A landscape with many peaks, sampled at points; each row gives a point and its height.
A climber steps from a point to the highest of its 2 nearest points, and stops where none of them is higher. Distance is the straight distance between rows; heights are no part of it.
<875>: 14,25,-1,23,28,-19,30,-2,-12,4,26,3,-14,48,-3,-8,13,12,11,-5,18,44,20,-4,4,25,17,-2,11,8,-14,13,-10,-14,10,-20,17,-32,3,-15,-24,15,-9,-46,17,-19,-13,-14,-9,-10  height 367
<556>: -18,-26,-29,5,15,-54,2,10,8,26,11,19,-39,50,24,21,-13,-27,26,13,8,11,19,-6,-3,3,-44,13,-39,-9,-24,-12,15,-70,28,34,-25,22,-38,-25,15,-19,-35,20,4,2,8,-27,-46,19  height 551
<315>: -5,-18,5,11,-49,-13,17,-1,-15,18,33,11,-16,15,-18,8,-16,-21,-1,33,-16,-27,-28,15,0,16,-20,23,11,-49,-35,5,-3,-50,-19,-3,-40,-12,6,3,18,25,-23,46,-10,-1,-20,16,-26,-4  height 279
<1008>: -8,-10,68,2,-46,0,6,1,9,-14,-12,-19,-3,-71,-9,2,-10,16,-32,30,13,-35,-19,2,8,-6,-27,17,-22,-8,-10,-19,-2,17,-50,-6,-36,-19,3,26,1,12,10,7,4,12,4,6,13,3  height 516
<162>: -25,7,28,31,36,-26,-33,14,3,-38,-31,1,-17,-11,60,10,-25,15,14,5,42,6,-4,-9,6,28,-7,-35,-1,24,20,-30,-9,-12,40,1,-12,59,7,-16,-14,-2,-2,23,9,-4,39,-40,21,22  height 245
<521>: 27,-38,-20,-26,2,9,-4,6,-10,8,28,-2,-16,12,-1,-12,-6,-21,-3,3,-5,-40,-16,7,-26,-21,32,-18,1,-32,-10,13,-17,-6,19,-7,26,-6,0,46,2,18,-8,20,-20,20,-56,37,-18,40  height 340
<206>: 8,-31,36,-33,-36,24,3,-31,16,-15,-16,16,25,-42,-19,-7,5,2,-26,8,-4,-24,11,-18,-31,22,18,-3,1,-15,39,-5,-24,46,-34,7,7,28,34,41,8,-31,-4,8,3,-2,3,42,-7,38  height 132
<222>: 12,-12,4,1,-7,-10,16,-36,-13,1,44,19,-6,-2,-6,-17,15,11,-6,9,-35,-17,5,-20,13,18,-8,0,42,-32,-11,28,-10,-6,4,0,5,-14,-13,9,2,16,-16,-25,4,3,1,64,-28,8  height 355
<692>: 5,-9,-58,35,46,-10,22,9,-23,7,0,-4,-2,11,9,-34,29,26,7,22,-26,30,15,-58,10,-31,-10,23,7,13,-7,1,21,-25,36,-29,35,-48,-12,-45,1,4,21,-24,-8,8,-2,-10,-8,-8  height 304
<431>: -3,44,-9,5,38,7,40,14,10,-27,-2,27,29,-28,-43,1,2,25,-30,7,-19,22,-9,29,5,57,-6,-11,40,17,25,17,16,16,-8,-19,-11,-31,-18,23,-20,-17,9,-13,22,-4,26,2,17,-17  height 274
<269>: -24,26,-17,-16,-12,45,-33,48,-1,-18,-14,-19,35,-59,17,15,20,8,12,18,-10,9,-18,23,-13,-13,11,-8,7,17,42,-13,-15,3,3,0,-2,-2,8,-28,9,-6,27,-9,4,44,14,5,24,-18  height 193
<605>: 31,-39,39,-2,-48,-2,8,11,-3,7,-3,-23,-32,-6,-35,-12,0,-57,-27,20,-6,-56,-17,24,6,-30,-31,15,-40,-2,23,16,9,-1,-47,22,-21,7,11,34,17,-13,-29,17,-28,15,-33,-3,-12,6  height 223
<241>: 24,-10,-23,15,29,8,-20,-76,-1,-7,45,-17,5,38,-21,-11,32,22,16,-24,-28,9,1,-12,-4,3,-16,38,6,-44,43,25,-19,46,-6,-7,25,1,12,47,-7,10,-4,-47,23,-19,3,37,-25,21  height 288
<369>: 23,5,-21,-39,-24,44,3,-5,14,-27,15,-21,23,-17,-7,5,17,14,-17,5,13,-4,21,-19,36,9,25,-11,23,5,28,9,-1,39,-46,-21,12,-18,-3,43,18,-21,-7,-39,-2,23,11,60,8,19  height 188
<854>: -24,3,88,10,-26,-16,27,-10,11,-1,-14,22,10,-45,-21,-1,-15,5,-14,11,0,3,-14,2,4,55,-21,-30,-30,8,5,0,5,-9,-5,20,-57,-6,19,1,-8,-15,-14,17,30,-21,-17,-6,-14,-18  height 136
<633>: 11,3,1,-11,-11,-24,19,32,-13,16,-3,10,-23,52,21,4,-25,-24,-37,48,0,-10,7,21,-24,-15,-37,-9,-15,-10,-44,28,34,-19,-8,20,-41,-7,-31,-20,20,9,5,33,-18,17,-16,-9,-41,-33  height 397
<402>: 1,-2,-10,33,39,-10,33,1,-19,21,-17,14,-10,5,2,-28,-2,14,0,0,-22,0,7,-40,22,-27,-4,16,21,10,-25,2,76,-24,34,-5,18,-27,-17,-13,-2,18,28,-4,-30,-6,16,-13,12,1  height 268
<828>: 16,-26,-50,9,9,5,-4,-6,-6,12,19,-37,4,27,-7,-14,-11,4,14,-3,-24,-9,-11,-53,0,-56,-7,32,0,-31,-1,1,24,-2,12,-31,44,-1,20,20,4,14,13,20,-14,-8,-44,1,2,19  height 538
<737>: -9,29,-21,0,29,-1,-16,12,16,14,-5,-8,-36,-11,17,14,29,-21,25,-9,42,28,24,8,6,27,9,-26,-17,11,2,-19,-23,-18,5,-4,20,27,-11,-19,-19,20,-8,-22,11,7,28,-36,35,-16  height 561
<459>: -7,-3,5,30,-13,15,38,15,-5,32,17,15,-14,10,-30,-6,15,-53,20,6,27,9,-4,45,-4,15,-33,-31,-7,5,-13,11,-15,-12,-15,11,-15,-25,7,-29,-11,20,-2,0,-5,-2,-4,-39,-29,-19  height 307
<413>: -43,22,76,13,9,-3,10,13,3,-24,-12,23,6,-55,2,16,-26,33,-9,49,-3,19,-39,20,-14,26,-2,-17,-14,-10,-2,-28,13,-20,15,-1,-53,-38,18,4,-8,11,6,13,42,10,3,-7,3,-15  height 106
<29>: -59,36,1,-31,-3,33,-16,16,58,-13,-38,3,51,-39,18,-5,14,8,12,14,35,-15,15,11,10,27,24,-3,-10,14,38,-18,-26,0,-16,6,24,51,34,4,-29,10,-22,-16,1,-28,49,0,38,11  height 318
<450>: -2,27,24,-5,55,22,29,36,19,-15,-17,42,-1,-36,-18,3,5,-22,-59,12,-15,38,5,41,5,38,-20,-60,7,14,8,24,13,12,-19,-18,3,-13,4,11,-3,-21,-12,2,15,20,0,6,0,-14  height 309
<628>: 3,-4,65,-1,-9,10,-8,16,19,-19,-33,-36,0,-54,23,-8,-11,24,-26,60,-13,-20,-25,-6,21,-34,-5,17,-33,8,-11,-2,21,-6,-14,1,-45,-16,-9,5,2,3,32,-3,-1,52,19,-13,24,2  height 592
<96>: 1,24,-38,-4,2,21,-15,-31,14,-17,-10,-17,68,0,18,40,11,10,13,-40,29,-22,6,4,21,13,23,-4,1,12,40,-14,-19,60,2,-3,5,25,15,5,-16,-38,-8,-13,4,-21,48,-37,29,-6  height 252
<785>: 10,-33,38,12,-2,-34,5,-33,12,26,-14,19,1,45,0,-7,-19,-24,11,-17,-22,-42,-3,-9,18,-1,-30,55,-19,18,-18,32,17,-22,-4,39,-42,56,9,6,-11,-23,-53,12,-32,-17,23,-30,-14,19  height 708
<600>: -2,20,2,-2,35,23,-3,-14,5,6,-40,6,-32,4,9,-11,11,1,-7,-19,7,77,20,-26,-8,-5,34,-11,17,28,-22,1,37,10,11,-9,52,8,-19,23,9,-14,19,-5,-7,4,-4,6,35,-14  height 99
<548>: 1,-22,-34,0,19,-5,-15,-30,-7,3,36,19,18,37,-3,-6,-7,43,40,-20,-17,-13,-8,-30,0,-9,10,3,39,28,20,-15,-17,8,37,17,14,3,4,-28,-19,3,-19,-19,25,-43,13,29,-9,11  height 416
<127>: 16,-32,-20,-8,-2,-29,-2,-4,9,20,27,11,-16,35,28,7,-3,-32,19,3,-1,-9,21,1,10,-4,-17,11,-13,-31,-41,27,-13,-20,7,23,7,8,-11,-6,-6,-15,-21,8,-4,20,-17,-5,-49,10  height 493
<6>: -13,-27,25,22,10,-39,-29,-29,-19,-31,-7,-6,-9,12,46,8,-17,12,27,-4,48,-4,0,-37,-15,1,10,20,-13,21,-4,-30,-16,-15,37,-13,-12,57,20,-29,-12,2,-11,7,13,-23,9,-44,3,28  height 209
<754>: 25,-25,78,19,-24,-25,5,-20,2,3,-21,0,-4,3,19,-4,-19,-21,-14,4,-13,-29,-5,-12,17,-19,-11,24,-10,-3,-18,6,18,-15,-28,30,-48,21,6,-5,-1,-23,-19,16,-1,7,6,-18,-14,14  height 826
<247>: 33,-23,22,-23,-26,26,14,-27,5,-7,10,-10,1,-14,-4,-8,3,-25,-23,7,4,-31,26,-19,16,5,10,0,8,-33,22,25,8,27,-34,1,29,26,15,53,13,-12,-8,-14,-17,12,3,40,-6,30  height 159
<644>: 2,-11,32,19,-28,17,7,-28,17,11,-33,-12,10,-10,-20,8,-14,-32,21,-20,11,-6,-9,-1,32,33,-50,20,-10,47,4,38,17,29,-32,31,-45,31,-8,31,15,-39,-15,5,-12,-3,17,-32,8,-10  height 172
<1097>: -10,-4,-15,16,-51,26,-21,-26,-8,-19,39,5,-2,11,-4,-1,-7,3,28,32,-17,-31,-34,-1,-12,24,-20,37,22,-66,-7,8,-36,-28,20,-2,-9,1,9,-1,8,42,-9,42,1,10,1,38,-21,-28  height 311
<725>: 8,11,-35,-16,-24,45,-42,-14,-22,-2,12,-13,8,2,-18,14,0,26,11,-21,-25,8,-5,-15,-33,-7,-5,21,23,2,0,-4,-21,22,7,-4,-17,2,-28,-27,36,37,19,-5,31,18,13,37,24,-47  height 388
<559>: -5,-4,11,-9,-1,27,22,33,27,0,3,9,28,-44,-16,-10,17,9,4,28,-11,-9,15,-10,-4,20,22,-38,21,-6,24,-7,-16,15,-5,4,21,-13,4,4,-18,-2,3,-1,13,10,14,15,23,19  height 212
<471>: 4,-5,-21,-4,8,-30,12,-26,5,-6,29,6,41,19,-8,-16,0,27,-20,-51,-29,-10,7,-8,24,26,-22,-20,20,13,19,-1,-10,37,-13,-8,-16,30,-8,-8,-13,-33,7,-22,1,-32,24,5,-8,37  height 524
<107>: -19,2,-21,4,7,-12,4,15,-18,33,-2,8,-4,-3,-3,13,21,-24,1,0,25,3,-17,50,-42,-45,6,2,-8,-15,-48,-17,-2,-7,-1,-11,32,-50,29,-19,6,22,24,19,-30,-4,-30,-23,-29,-19  height 302
<259>: 25,3,-30,-20,-22,29,-10,-18,3,-8,23,-38,20,10,-18,3,29,8,14,0,19,21,26,-19,30,4,51,-7,-1,-17,37,11,-12,17,-23,-5,30,0,28,35,-16,-21,-11,-66,4,0,4,17,5,17  height 215
<566>: 19,-22,0,18,4,-26,2,-18,-2,11,-11,-12,-1,35,-1,-11,-34,-5,-13,-14,-9,-19,-11,-27,7,-58,-2,48,-2,-24,-20,-2,27,-29,-5,-26,19,5,26,15,1,-9,-9,51,-21,-31,-55,-21,-9,42  height 566
<476>: -23,-37,-9,-11,8,-22,-30,4,-14,-16,22,38,0,26,27,9,-15,22,41,-22,-2,9,-9,-14,-21,-1,-5,-24,12,17,6,-43,-17,-9,63,30,-6,11,-9,-43,8,-6,-7,9,30,-12,-3,33,-25,8  height 362
<1001>: -2,4,19,-5,11,-16,18,31,27,27,-9,-2,-23,1,-2,-26,-1,-33,10,15,0,-24,28,10,14,12,17,-13,-37,1,10,0,-1,-29,3,19,8,41,-3,1,-33,19,-7,1,-30,10,17,-46,27,25  height 152
<1130>: 1,18,21,4,24,7,20,29,-4,13,-14,18,-26,-17,-11,1,14,-42,-29,-20,14,33,7,43,11,0,-16,-45,5,28,-12,30,7,9,-20,-6,18,-22,14,-21,3,-1,6,-15,-10,-1,-18,-11,-14,-26  height 345
<110>: 4,-11,14,29,-20,-9,-25,-54,-20,-20,-2,-16,18,-8,38,23,-22,1,31,-16,27,-3,-11,-29,1,4,-16,38,-9,-6,-2,-7,-9,6,-6,-9,-41,38,16,-18,-3,-12,-4,1,36,-11,8,-52,-14,-2  height 187
<64>: -19,19,-39,-25,-11,39,-4,13,0,-12,-11,-32,16,-29,-18,3,5,13,35,-12,27,17,39,-28,37,-22,47,-6,-6,3,22,29,30,-7,4,-7,22,-9,31,42,0,-1,-3,-52,-4,-7,15,22,20,14  height 244
<132>: -7,-5,-41,-9,-10,-5,-20,24,-18,0,14,-48,3,10,-3,-9,4,11,-15,-7,-19,3,3,-6,-10,-62,-6,14,5,-22,39,-4,14,30,-21,-26,42,-3,22,-4,9,11,46,-5,-8,7,-17,11,-8,16  height 483
<445>: -8,24,-39,-11,-41,44,-14,22,4,-4,20,-37,28,15,-30,10,24,15,-39,6,3,-7,-5,48,-24,-8,-5,-7,4,-27,34,-23,-38,34,-24,-2,19,-21,-10,-21,6,33,29,3,-5,18,31,7,22,-27  height 250
<301>: 3,1,-2,18,16,-30,5,-3,21,26,-40,-22,-12,33,11,-23,-13,-3,4,-16,3,-10,-1,-13,28,-44,29,36,-5,9,-31,19,20,-13,-6,-21,50,25,32,30,-6,-3,-7,27,-60,-49,-32,-23,16,22  height 637
<187>: 6,3,36,-26,-20,12,4,-13,-3,-16,22,29,8,-12,-10,26,-21,-12,5,-7,6,-20,-8,17,-30,22,10,-7,19,-10,-6,-7,-15,6,10,12,2,-16,3,19,2,16,-29,19,28,-8,-15,30,-10,-18  height 53
<1105>: 13,23,-4,-22,7,-30,-13,2,-3,-40,16,5,40,3,-31,1,-7,20,-34,-49,-48,8,-24,26,-8,9,-3,-16,10,37,15,-15,-3,47,-28,-18,-49,17,-5,-12,5,-48,20,8,-4,-13,-2,4,-2,16  height 584
<1100>: -11,2,26,14,20,-15,18,-9,-25,9,-17,10,15,-5,6,-33,-13,22,-21,-29,-25,-7,7,-37,-2,-14,5,-14,31,6,4,-5,50,-10,6,-2,-19,23,-26,-15,9,9,31,-17,4,-19,7,16,13,32  height 228
<1142>: 8,-3,-6,-21,13,43,3,8,31,4,7,-2,48,-17,-23,0,25,31,22,-1,-6,-15,-2,-12,15,-7,4,-9,36,39,34,-20,-10,40,9,15,15,-30,-11,9,-19,-3,-3,-41,3,-4,25,35,40,2  height 249
<877>: -4,-2,34,-4,27,-32,-14,11,-12,-2,-35,-2,-8,-21,20,3,-11,0,-11,4,-14,21,-6,-5,-18,-35,10,14,-6,15,-13,0,48,-7,28,4,21,6,-3,1,-9,-17,31,6,-15,19,-29,-18,15,3  height 386
<260>: 33,-5,86,17,6,-15,0,7,19,5,-40,1,-23,3,17,-8,-3,-2,-16,27,-11,-29,-16,7,8,-48,13,15,-35,-3,-8,-24,32,-37,-5,24,-53,-24,-7,-14,-7,-4,3,18,10,29,12,-32,0,5  height 700
<146>: 24,18,6,-16,25,29,11,-21,1,6,0,5,-24,-15,-8,20,4,-7,-8,-43,19,32,16,-16,6,9,6,-7,20,18,-25,16,24,26,-22,-13,23,-8,-20,33,13,3,-6,-30,22,-3,-6,16,20,-16  height 122
<366>: -29,-5,0,-8,-20,-39,-2,20,-28,-6,19,7,1,22,21,8,-29,8,-9,17,0,4,-7,7,-32,-6,-20,1,-8,-19,-27,-4,6,-27,2,5,-35,-4,-13,-42,16,14,19,18,22,3,-28,-4,-50,-11  height 363
<638>: 20,-18,37,1,-9,-10,35,-36,-21,1,24,31,-8,32,-8,-28,-6,-28,-15,-3,-24,-10,28,-9,5,36,-3,-16,13,-18,14,42,2,-19,2,9,-15,35,-1,-14,10,5,-18,-6,5,-20,-19,33,-35,17  height 395
<51>: 21,-39,-16,12,-26,-20,28,13,-7,26,27,-3,-34,33,-36,-5,-2,-42,-24,17,-29,-43,-24,21,-2,-28,-50,27,-9,-14,-22,28,2,-27,-42,11,-30,-17,-4,20,17,2,-44,36,-19,9,-19,4,-32,-4  height 253
<203>: 15,-2,0,-1,17,4,15,25,13,11,3,-12,0,2,2,-9,4,-9,23,9,6,-9,15,-23,15,-8,40,-7,10,-3,-9,16,3,-11,11,-8,39,9,13,16,-29,14,-4,-18,-19,11,-5,-8,29,25  height 179
<1023>: 5,50,-55,-3,31,13,-26,-5,18,-1,-23,-31,28,-16,16,46,30,6,31,-30,14,15,18,-1,41,13,26,-10,-20,-4,24,1,1,35,4,-24,-3,2,10,13,-4,-30,15,-40,25,-9,26,-23,51,-23  height 283
<1131>: 2,20,16,15,-47,5,19,-13,-5,8,10,-18,8,-20,-27,14,-10,-16,5,-22,3,-6,-2,18,24,21,-53,18,5,4,6,11,4,17,-44,-3,-30,-4,-3,0,9,0,12,12,9,-4,6,-27,0,-33  height 200
<943>: -23,12,32,45,22,-21,-14,24,-8,-9,-19,4,-15,-42,45,4,-15,0,19,14,3,17,-18,13,0,5,-14,-18,-1,-4,11,-28,5,-35,22,7,-26,9,-6,-27,-10,-3,18,18,12,24,19,-38,8,11  height 282
<507>: 16,28,-29,-30,16,-5,-44,29,-10,-30,-12,-2,-11,12,-12,1,-21,32,-46,-16,-38,32,-31,30,-30,-20,13,-30,24,38,-12,-15,-3,37,-28,-4,-19,-6,-26,-16,19,-31,30,22,2,11,-10,25,-6,1  height 523
<253>: 24,2,35,-11,13,20,15,-35,2,-8,-5,16,-1,-3,-15,1,-21,-28,-13,-26,9,6,15,-17,12,45,-26,-4,13,27,-8,50,24,27,-11,4,-6,41,-15,34,3,-14,-17,-20,2,-11,-6,-1,4,-9  height 145
<844>: 3,-12,48,23,-15,11,23,45,-8,13,-23,-11,-30,-23,-23,-4,6,-49,-2,13,0,-13,-22,42,-3,-31,0,11,-30,27,10,20,10,-16,-48,18,-27,-17,21,18,2,-8,-21,22,-18,27,-8,-46,1,10  height 194
<864>: -7,-4,37,-16,-70,5,-29,-20,-3,-24,15,-21,22,-21,3,2,-7,26,-21,26,-12,-18,-20,3,-38,17,-10,21,4,-16,1,-17,-46,6,-4,6,-25,5,-1,-21,6,17,20,8,22,17,0,21,-1,-16  height 401
<9>: -12,6,-4,-17,-24,20,-28,-5,-11,-28,18,25,-24,-39,-27,-6,-7,43,-40,2,-19,-38,-11,11,-9,38,-29,2,18,-13,-3,18,-23,23,9,11,-1,-8,-39,15,28,36,-3,13,1,12,29,74,6,-34  height 387
<23>: 21,-17,-50,1,19,-26,6,-22,17,26,18,2,-22,46,9,-3,-5,-3,19,-1,-2,27,35,-50,18,-18,-19,41,-37,-24,-46,29,-25,-16,7,2,28,-22,0,2,0,-30,-25,-1,16,-15,-35,-11,-53,1  height 450
<284>: 7,-13,-7,-24,-16,4,11,47,-20,5,3,-12,-15,-6,-1,-7,-9,-29,-22,16,23,-34,-8,27,-19,-40,38,-36,-26,-23,-9,9,8,-12,-18,7,10,-4,16,31,2,3,6,17,-21,9,-51,2,-26,18  height 306
<432>: 20,-32,-20,7,-1,10,-15,-60,-33,-10,30,2,16,23,-8,-9,-15,1,17,-8,-26,-17,-6,-28,-35,-3,4,35,24,-35,31,23,-8,35,3,-10,15,42,27,26,-2,0,-6,-1,6,-7,3,10,-23,33  height 320
<881>: -28,-16,19,12,8,-49,-8,23,-10,27,-11,9,-30,-7,1,1,-4,-12,8,-15,5,32,-16,26,-19,-31,-13,22,-32,7,-49,-18,21,-25,8,12,5,-22,-1,-14,-7,-9,12,24,-8,-4,-34,-43,-17,-4  height 339
<922>: -37,19,50,-8,-13,13,-4,-19,-4,-21,12,38,22,-17,14,33,-37,16,20,4,11,6,-30,11,-19,39,-2,-2,4,-2,9,-43,19,-20,42,29,-34,-9,-6,5,-6,7,-10,20,49,3,5,7,10,-21  height 78
<58>: -9,-2,-23,12,30,-31,-19,11,11,12,-13,-10,-56,24,22,12,-11,-22,53,6,29,25,15,-19,0,16,9,-1,-28,6,-24,-20,6,-28,42,-2,14,38,-16,3,-9,12,-14,20,-1,1,4,-43,29,-3  height 499
<846>: -9,13,-38,13,57,42,-16,12,7,2,-53,11,-14,-26,23,-29,31,7,2,-6,-4,77,10,-9,10,-14,53,8,13,28,19,21,19,1,27,-9,59,-5,6,16,22,-33,26,-27,-31,19,15,30,28,-20  height 76
<265>: 12,5,17,1,24,2,23,30,-4,16,-44,20,-53,15,20,-20,15,-52,-38,6,30,32,19,37,2,-28,13,-38,-26,21,-24,21,36,-7,-16,22,26,-13,-12,-6,16,-24,11,9,-41,3,-25,-14,-26,-18  height 384
<812>: -11,2,-44,11,-17,14,-25,4,-18,16,-3,-31,-3,-11,5,13,1,14,29,-10,-17,6,2,-42,-1,-35,-27,33,-1,-13,-23,-8,6,13,6,-17,3,-6,2,-32,20,25,32,5,15,7,-3,-8,13,-43  height 350
<776>: 3,40,-68,-16,-15,22,-40,14,-1,-25,3,-39,38,-8,-1,27,30,3,5,-18,-2,-1,2,36,-1,-12,26,-11,0,-5,55,-21,-36,25,-20,-15,3,1,-2,-25,13,-17,19,-4,15,18,20,-2,14,-16  height 222
<1044>: -35,-9,21,-29,-1,32,-33,-5,44,-17,-50,11,69,-36,13,-8,12,25,0,2,17,-8,-3,-22,-11,23,22,-23,0,34,21,-30,-27,30,-14,8,-20,65,8,-1,-12,-22,-4,-29,-9,-22,46,10,33,39  height 368
<121>: -16,-8,-27,6,3,-17,31,-16,-3,28,18,28,-37,43,-10,-6,-3,-17,7,-20,19,40,3,3,-6,-7,-7,18,-21,2,-56,6,2,-25,9,-23,27,-44,-3,8,34,3,-26,34,-8,-66,-66,4,-52,-10  height 505
<356>: 14,34,-27,21,-7,6,28,-32,-9,5,32,-15,23,2,-20,13,14,14,6,-20,0,-5,7,2,34,32,-21,21,4,-20,9,-2,-1,17,-6,-11,-18,-38,-19,-6,-14,13,1,-26,39,-12,14,-18,12,-44  height 224
<131>: -1,-19,-17,-25,21,0,-19,37,29,11,-28,7,-33,29,20,1,-20,-25,46,16,22,6,2,-8,17,8,35,-13,-40,13,-19,-30,9,-56,65,-2,6,28,-13,11,-2,22,-16,28,-49,34,-11,-17,51,27  height 440
<795>: -7,8,3,-17,-16,6,-12,-3,28,-4,17,0,-1,5,32,28,17,-20,26,6,42,-14,15,18,1,41,16,-41,-9,5,22,-42,-50,-11,28,21,22,24,1,-21,-19,5,-36,7,18,-5,35,-14,12,-2  height 492
<357>: 5,-15,10,15,-10,-11,31,-18,6,35,37,7,-1,-22,-29,2,10,-2,10,-4,3,-27,-6,-15,32,9,-22,17,30,-22,-39,1,13,-6,-5,-1,6,-27,-4,23,-20,24,-20,-25,-14,-15,11,22,6,1  height 319
<993>: -3,54,-42,10,19,1,23,-12,-8,-17,15,-5,52,7,-32,9,9,48,-10,-19,-21,-7,-15,20,23,18,3,14,44,9,32,-9,9,22,-3,-10,-20,-48,-26,-10,-10,5,8,-24,19,-21,41,6,26,-30  height 247
<975>: 22,-39,-10,-10,7,5,-3,15,7,37,-13,12,-32,34,14,-11,-9,-30,24,-14,17,-16,4,3,7,-21,39,0,-21,-17,-40,-6,3,-41,35,4,9,-5,-20,21,10,13,-10,40,-39,25,-45,0,7,32  height 385
<690>: -49,24,-9,-21,21,46,-15,45,26,-14,-37,3,30,-49,12,-10,8,12,19,-3,23,16,16,3,21,-16,46,-2,8,18,21,19,9,-20,4,1,29,24,43,10,-16,3,-8,-33,-7,-6,26,20,26,12  height 280
<603>: -16,-5,38,-39,-14,11,-26,-4,38,-17,-15,34,28,-11,14,14,1,8,9,17,19,6,14,4,-28,48,38,-38,-12,20,30,-44,-52,15,4,22,-2,50,28,-22,-16,-13,-36,7,18,-11,30,-1,17,18  height 428
<344>: 12,0,9,4,2,27,17,-41,18,21,29,-5,34,-1,-33,-1,34,23,11,-7,11,-17,4,-15,4,6,2,28,22,-11,12,-17,-18,23,19,10,24,-45,-11,26,-25,29,-22,-59,5,-10,20,38,36,-4  height 284
<896>: -17,10,-8,-14,5,-17,-25,32,-24,-17,-29,-33,7,-33,22,-2,-9,25,-17,-16,-13,-2,1,1,2,-57,15,16,1,20,29,13,31,32,-4,-13,26,-7,7,1,21,-15,52,-10,-24,24,-17,7,9,2  height 437
<806>: -1,20,-50,-17,30,63,-17,22,-8,4,-18,-12,23,-25,-9,20,42,9,26,-20,-10,18,-7,15,5,-39,11,-3,-2,32,41,-20,-3,22,15,-3,16,-45,9,-35,14,2,26,-28,-9,27,28,15,37,-52  height 165
<921>: -34,-2,-23,17,1,-24,-2,21,-26,2,23,12,-2,-10,21,14,5,6,26,6,2,5,-5,-2,-18,8,-11,-29,16,-3,4,-38,5,-37,39,1,-13,-6,-16,-53,4,19,10,9,26,0,11,-6,-12,-2  height 324
<876>: 27,27,-40,29,50,-19,4,-1,-12,1,2,-13,-2,15,2,-8,36,29,-10,-8,-14,59,17,-8,3,-2,15,3,26,17,4,6,-6,5,-1,-29,16,-38,-18,-22,-9,-10,18,-56,5,12,6,-8,9,5  height 337
<422>: 17,-26,-10,-7,-42,-7,-14,-13,-26,-22,17,-10,21,8,9,-9,-18,6,-12,24,-27,-25,8,-23,-32,11,-2,3,18,-27,28,-1,-21,16,0,2,-8,34,-1,-22,5,-3,16,22,9,23,5,2,-15,13  height 359
<179>: -10,-13,-4,3,-5,-23,-8,27,-12,6,-30,-17,-5,9,20,-2,11,-29,-1,15,20,10,-18,36,-25,-57,47,13,-23,-19,-20,-2,-3,-37,4,-29,21,-17,25,0,12,-8,17,31,-36,1,-77,-21,-17,17  height 272
<1005>: 30,-22,16,18,-2,4,38,-8,7,8,26,6,-24,71,-6,-35,6,-50,15,12,24,12,34,-4,9,27,-4,-25,-12,-18,7,26,-29,-24,6,-1,-3,24,-9,-17,-12,18,-17,-22,-5,-6,-19,-6,-24,14  height 439
<1103>: -6,26,3,17,2,11,-24,-32,-5,-38,-9,-2,48,-25,23,21,-15,18,18,-31,21,-13,-21,-5,-8,30,-3,-4,12,18,23,-33,-10,18,13,-4,-34,31,-19,-7,-7,-21,9,11,39,-11,29,-37,20,3  height 218
<777>: 7,-7,8,-17,6,-18,14,40,12,12,3,13,-12,28,28,20,-6,-32,-1,37,14,20,15,19,0,11,-4,-53,-11,-13,-33,12,17,-7,17,29,-6,-8,-21,7,-11,-19,7,5,-8,36,-11,-13,-30,-8  height 441
<42>: -5,20,-8,-19,12,2,-12,24,-40,-24,-23,10,-42,-5,-5,-4,-16,16,-78,-1,10,30,-11,26,-51,-12,-9,-32,4,25,-29,-8,15,19,-24,-17,4,-14,-36,-2,30,14,31,6,-3,14,-12,12,-2,-32  height 474
<81>: 10,-12,-30,5,8,-12,10,-31,2,16,33,8,-39,25,22,-12,8,15,-6,-20,3,17,6,-27,7,-22,-6,22,-6,-6,-54,15,-9,-1,11,-9,53,-52,-12,19,13,2,-19,0,9,-24,-42,34,-51,-5  height 457
<242>: -1,7,1,6,21,-38,27,20,13,-6,28,9,-37,73,8,-30,6,-3,10,12,33,24,24,7,4,29,1,-34,-14,3,0,-13,-56,-22,11,-18,9,7,8,-32,-31,42,-13,-41,-8,-21,-4,-4,-11,2  height 399
<509>: 11,23,-58,6,-5,-5,-31,2,-12,16,-14,-40,-5,-14,24,42,14,-14,39,-2,-7,10,24,-12,11,-4,4,1,-27,-20,0,8,3,18,-3,-15,1,14,12,-10,8,-20,19,-8,39,4,-2,-38,18,-31  height 315
<714>: -10,11,-20,-5,-37,16,-18,-45,-6,-37,20,13,0,2,-25,-9,18,46,-9,16,-27,-41,-12,12,-2,44,-22,31,22,-45,27,33,-45,11,11,14,16,-14,-6,2,-3,17,8,29,5,4,29,64,-18,-33  height 348
<1112>: 12,-28,14,-10,8,-58,-2,-6,21,29,-14,34,-22,79,4,8,-27,-22,15,-10,-21,-9,3,7,12,-5,-12,44,-42,13,-25,-9,26,-69,28,20,-35,29,-6,-17,5,-15,-46,38,-24,-9,-9,-29,-8,26  height 621
<549>: 10,-1,-14,31,19,-36,31,13,2,26,-14,1,-46,19,-3,-9,6,-24,-9,-4,-5,24,-1,13,17,-40,2,23,-4,12,-43,20,17,-18,-17,-26,51,-36,17,7,11,-15,-22,40,-40,-40,-44,-25,-19,-6  height 563
<686>: -14,11,-16,12,-30,18,26,19,-24,12,29,-7,0,2,-30,-8,3,-9,-18,21,7,-17,-7,41,-30,14,-24,-12,-2,-30,-3,-3,-24,6,-22,-6,0,-27,-2,-16,-5,46,29,15,1,9,9,-26,-24,-29  height 278
<100>: -23,15,36,-14,-52,3,-1,-2,24,-18,-20,-16,37,-59,-12,2,0,47,-38,13,-14,-17,-13,3,-12,26,-25,3,-10,-1,20,-31,-21,28,-21,-11,-30,-13,-4,-2,11,-6,40,17,4,16,16,17,32,-4  height 454
<113>: 9,-8,-10,-32,-10,33,-24,15,-25,-14,4,4,-19,-21,-13,-5,-14,23,-41,-3,-21,1,-7,-15,-32,-4,-8,-17,27,14,-13,2,6,22,-7,0,-8,-2,-43,3,35,31,15,-3,5,36,7,49,16,-15  height 430
<1099>: -20,2,62,33,5,-29,35,22,-17,20,-8,18,-16,-42,-34,-3,-12,-18,-11,4,-7,-12,-20,25,10,6,-27,-8,-5,17,-17,14,35,-17,-23,9,-35,-16,22,5,-10,7,-12,7,-11,-20,-7,-25,0,-5  height 166
<1041>: 22,-10,-13,11,11,-2,1,-32,12,7,19,12,37,28,-14,-17,-8,55,2,0,-27,-16,-6,-19,13,12,17,-29,51,28,21,-8,-22,48,-10,21,-1,10,10,2,-32,-16,-6,-36,-3,-50,39,21,-6,49  height 472

For each start below, name the point where the climber stops.
<247> | <737>
<203> | <1005>
<107> | <301>
<206> | <1005>
<413> | <113>
<432> | <754>
<110> | <113>
